Each row is a point on a landscape with many valleys, with its height.
A ball rolls from a point to whichever of its 2 nearest points has the largest drop for the distance, and stops where none of them is lower. Distance is the straight distance between rows; heights are no part of it.
K250: 10; 12; -22; -3; 22; -13; 6; 38; 24; 27; -12; 4; -16; 20; 5; -24; 4; -7; -34; -21  h=8.32
K937: -9; -22; -14; 20; 32; -4; -12; 22; -4; -1; 45; 32; 7; -13; 14; -8; -26; 16; -11; 3  h=2.67
K236: 53; 0; -18; -18; -29; -30; 14; -28; 6; -4; -8; -24; -17; -11; -13; -16; 8; 0; 30; 22  h=4.62
K4: 5; -32; 0; -12; -7; -19; 14; -14; 26; -11; 14; -35; 39; 6; 29; 18; 42; -1; -12; -19  h=3.72
K181: 40; 50; 3; 7; 3; 19; -18; -12; -29; 13; 15; 28; -29; 7; -2; 1; -5; 16; -22; 12  h=5.62
K317: -39; -35; -5; -10; -9; 12; 9; 3; -16; -4; 16; -3; 19; 10; -7; -5; 14; -19; 12; 9  h=0.90
K878: 51; -15; -18; -23; -5; -20; 20; 7; -7; 2; 20; -18; -5; 0; 1; -23; 16; 5; 3; 18  h=4.14
K468: -39; -18; -8; 14; -20; -6; 6; -46; 30; -4; 2; -2; -9; 19; -21; -13; 22; 2; 15; 25  h=2.62
K302: 9; 29; 11; 11; 11; 4; 29; 18; 17; 13; -6; 25; -6; 6; -13; -15; -30; 19; 22; -13  h=6.63
K128: 7; 16; 2; 11; 4; 21; -9; -20; -34; 3; 29; 30; -2; 19; 17; -15; -35; -18; -46; 25  h=4.83
K74: -27; 23; 12; -5; -9; 2; 10; 42; 14; 12; -29; -41; 16; -36; -54; -5; -14; 13; 42; -25  h=7.41
K888: -34; 21; 14; 7; -26; 1; 10; 10; 10; 8; -18; -13; -2; -38; -41; -19; -16; 24; 43; -6  h=7.57
K755: 26; 20; 6; -10; 33; -39; -9; -20; -37; -6; -16; 49; -20; 11; 16; 10; -37; 1; 10; 32  h=2.34
K847: 43; 3; -38; -25; 10; -15; -14; -20; 17; -15; 12; 20; -45; -11; 27; -23; -13; -32; -3; 16  h=3.88
K100: -2; 20; 4; 1; 14; -36; 9; -1; -3; 10; -24; 2; 2; 36; 18; 3; -1; 15; 12; -11  h=0.80
K744: -1; 16; 14; -16; -10; 5; 10; 39; 15; 8; -15; -35; 21; -1; -39; 11; 5; -5; 33; -33  h=7.23
K499: -13; -10; 4; 8; -21; 1; -6; -49; 60; -12; 4; -9; -7; 38; -20; 7; 36; -11; 16; 10  h=3.26
K98: 0; 6; -1; -24; 19; -13; 14; 58; 14; 22; -31; -30; 26; 15; -10; -12; -5; -8; 25; -27  h=7.05
K779: 2; -34; 14; -4; -26; 20; -23; -25; -8; -22; 6; 4; 7; -34; 28; 15; 0; -31; -21; 12  h=5.75
K492: -30; -41; 11; 2; -20; -5; -2; -28; 21; -10; -45; 4; -21; -12; -17; 34; 62; -9; -26; 18  h=3.47
K866: 26; -16; 15; -7; -41; 7; -19; -18; -2; -15; -6; -32; 1; -10; -1; 15; 2; -35; -3; 10  h=5.42
K267: -7; -32; -7; 10; 8; -4; 4; -14; -19; -12; 43; 18; 25; -14; 21; -2; -7; 21; 2; 16  h=1.74
K115: -5; -2; -16; -8; -3; -13; -14; -13; -34; -3; 20; -7; 17; -22; 14; -13; -12; 22; 45; 12  h=2.64
K936: 6; -1; -22; -6; -16; 4; 6; -19; -46; -6; 7; -6; -11; -14; -19; 2; 8; 20; 26; 16  h=3.15
K713: -3; -31; 18; 0; -4; -15; 47; 8; 17; -3; 16; -11; 24; 29; 16; -7; 18; -5; -20; -4  h=2.92
K890: 13; -13; -7; -3; -10; -2; 22; -28; 8; 14; -23; -3; 26; 10; -20; 36; 56; -8; -17; -11  h=3.64
K534: -32; -39; -9; 17; -17; 5; 12; -40; 13; -12; 7; 31; -23; -17; -9; -17; 9; -4; -9; 43  h=1.47
K162: 3; 23; 4; -9; 29; -7; 19; 59; 2; 18; -54; -24; 1; 1; 5; -35; -40; 12; 16; -9  h=6.87
K554: -18; 19; 8; 1; 12; -22; -12; -21; -23; 1; -31; 21; -8; 29; 34; 12; -12; -10; 14; -5  h=1.71
K567: 30; 14; -2; 16; -17; 46; -11; -35; 13; -5; 25; 8; 1; 32; -22; 23; 4; -21; -22; -11  h=5.02
K369: -16; 22; 11; 2; -15; -5; 29; 13; -3; -5; -18; -13; -12; -25; 13; -4; -8; 19; 5; -30  h=7.92
K687: -29; -31; 8; -1; -2; -39; -13; 22; 11; -3; -33; -15; -15; -14; -32; 26; 20; -10; 17; -1  h=3.11
K756: 42; 24; 27; -10; 18; -2; -3; 20; -53; -4; 24; 16; 6; -6; 9; -23; -63; 14; -8; 47  h=5.40
K311: 39; 47; -21; 6; 31; 26; 20; 36; -2; 24; -13; -13; 23; -13; -26; -27; -51; 43; 36; -15  h=6.16
K899: -16; -1; 14; 11; -12; 30; 13; 3; 2; -24; 41; -7; 8; -9; 6; 8; -8; 16; 15; -25  h=6.40
K931: -2; 3; -7; 16; 17; -27; 2; -11; -23; 10; -6; -10; 11; 53; -3; 24; 18; 15; -17; -6  h=1.82
K7: -52; -21; 12; 6; -5; -24; -15; -11; 10; -1; -43; -7; -13; -3; -21; 42; 41; -12; -10; -4  h=3.81
K905: 21; -20; 2; -10; 6; -31; 12; -19; 36; -5; 4; 1; 24; 14; 31; 16; 29; -3; 16; -17  h=4.26
K677: -13; 14; 7; -2; 3; -3; -58; 23; 5; 3; -9; 3; -36; -25; 15; -17; -18; -10; 5; 2  h=3.97
K717: -16; -12; 31; 11; -17; 27; -3; -29; 61; -9; 30; -2; 12; 17; -26; 21; 44; 4; 8; 3  h=3.87
K402: 32; 9; 5; -4; 22; -11; -2; -13; -48; -3; 34; 31; 7; 11; 9; -19; -55; -3; -32; 60  h=5.16
K82: -15; -49; 4; 7; -17; 23; -23; 2; -1; -27; 26; -16; 15; -37; 9; 29; 23; -19; -31; -4  h=6.02
K479: -6; -4; -4; 7; -6; 40; -30; -46; 9; 11; 11; 13; 7; 36; -9; 16; 65; 6; -26; 25  h=4.63
K31: 42; 35; -11; 3; 28; 13; 0; 35; -32; 17; -5; 6; 17; -26; -5; -20; -63; 27; 12; 3  h=5.91
K264: -1; 7; 23; -8; 25; -14; -14; -25; -23; -22; -9; 52; -19; 14; 42; 21; -20; -20; 11; 6  h=1.44
K420: -24; -42; 1; -12; -10; -24; 14; -8; -3; -24; -12; -6; -14; 8; -15; 10; 15; -8; 40; 16  h=2.17
K141: -16; 36; -14; 6; 1; 11; 28; 25; -15; 7; 0; -28; 1; -11; 1; 8; 10; 36; -13; -54  h=8.05
K337: -35; -41; 9; 1; -7; 3; 28; -10; 8; -5; 5; 3; 13; 9; 7; 3; 32; -3; -18; 12  h=2.03
K459: -13; -22; 7; 17; -17; 28; -11; -9; -18; -44; 45; -27; -6; -13; 12; 24; 3; 16; -15; -7  h=6.24
K487: 28; 38; 12; 7; -18; 46; -24; -8; -12; 1; 18; 8; -22; 6; -11; 8; -13; -14; -14; -7  h=5.36
K304: 5; 28; 6; -10; 33; 15; 27; 57; 4; 24; -47; 13; 9; -2; 7; -15; -42; -8; 6; -34  h=6.68
K611: -25; -3; -13; -10; -11; 21; -3; 20; -20; 15; 12; -12; 10; -7; -7; -22; 0; -10; 1; -3  h=0.88
K460: 41; -34; 1; -2; 0; -15; 25; -4; -5; -5; 29; -10; 19; 29; 11; 3; 21; 1; -26; 17  h=3.60
K299: -2; 1; 13; 28; -13; 29; -29; -31; 52; -11; 28; -1; 15; 10; -9; 32; 10; -15; -26; -21  h=4.51
K875: -43; 18; 7; -3; -10; 8; -40; 35; 15; 6; -20; -20; 1; -39; 2; -12; -12; -11; 12; -29  h=3.23
K416: -29; -41; -9; 17; -15; 16; 10; -46; 19; -12; -16; 28; -30; -9; -9; 10; 47; 2; -41; 35  h=2.60
K156: -11; 0; 7; 1; -8; -4; -19; -2; -26; 6; 10; 13; -7; -14; 34; -22; -12; -2; -27; 24  h=4.42
K306: -40; 8; -13; -7; -26; 29; -28; 13; 12; 11; 9; -22; -9; -21; -21; -23; 4; -22; 10; -11  h=2.19
K133: -25; 11; -23; 0; 37; -20; 21; 24; 39; 26; -14; 8; 26; 14; 22; -24; -6; 1; -7; -39  h=8.51
K235: 13; -17; -4; 1; -1; 22; 7; -42; 7; 7; 1; 13; 30; 39; -6; 29; 57; -3; -14; 8  h=4.25
K368: 25; 25; 14; -2; 27; -10; -25; 38; -43; 11; -6; 6; 9; -30; 25; -13; -49; 18; 6; 11  h=5.67
K102: 13; 11; -18; -10; 3; -1; -22; 8; 25; -7; 6; 7; -44; -19; 16; -28; -13; -19; 3; -3  h=4.50
K689: -8; -8; 17; -3; 10; -13; -4; 36; -28; 7; -13; 22; -17; -7; 3; -4; -23; -10; -15; 10  h=3.96
K952: 5; 4; 12; 4; -28; -8; 20; 5; 27; -3; -7; -13; 1; -42; -10; -1; -6; 9; 20; -16  h=7.77
K546: 3; 40; -18; 9; 20; 2; 9; 31; -2; 20; -13; -6; -14; 11; 9; -7; 1; 20; -33; -40  h=8.18
K480: 8; -3; 0; 3; -11; 6; -5; -17; -36; -9; 5; -11; -12; 22; -6; 18; 15; 5; -6; 17  h=2.61
K136: -27; -10; 4; 20; 29; -16; -4; 48; -8; -1; 4; 12; -11; -6; -3; 0; -23; 18; -11; -9  h=3.45
K625: -18; -19; -13; 2; 14; -17; -3; -1; 1; 1; -4; -20; 19; 32; -18; 41; 42; -1; -13; -19  h=2.68
K403: 15; 44; 0; -11; 23; 35; 33; 35; 16; 30; -15; 19; 18; 4; -10; -34; -28; 11; 30; -24  h=6.42
K852: 55; 2; -18; -5; -22; -14; -9; -28; 7; -21; -1; -22; -18; -17; 5; 11; -5; -15; 12; 0  h=5.03
K835: 32; 17; -23; -20; 20; -20; -21; -21; -7; 0; -1; 26; -11; 12; 20; -20; -31; -26; 19; 22  h=3.12

Call two points neighbours if one is among the 2 nearest of the other. Go from one point of each pair to the other, from neighbour to neighbour, staying as low as possible. Name the highest point that can't be avoided.
K264, K534 -> K102
K534, K611 -> K7
K100, K264 -> K554
K264, K267 -> K936

Two balls start at each pair of points below. Name the first point that both come to, or write never.
K779, K156 -> never
K546, K368 -> never
K4, K82 -> K713
K311, K487 -> never
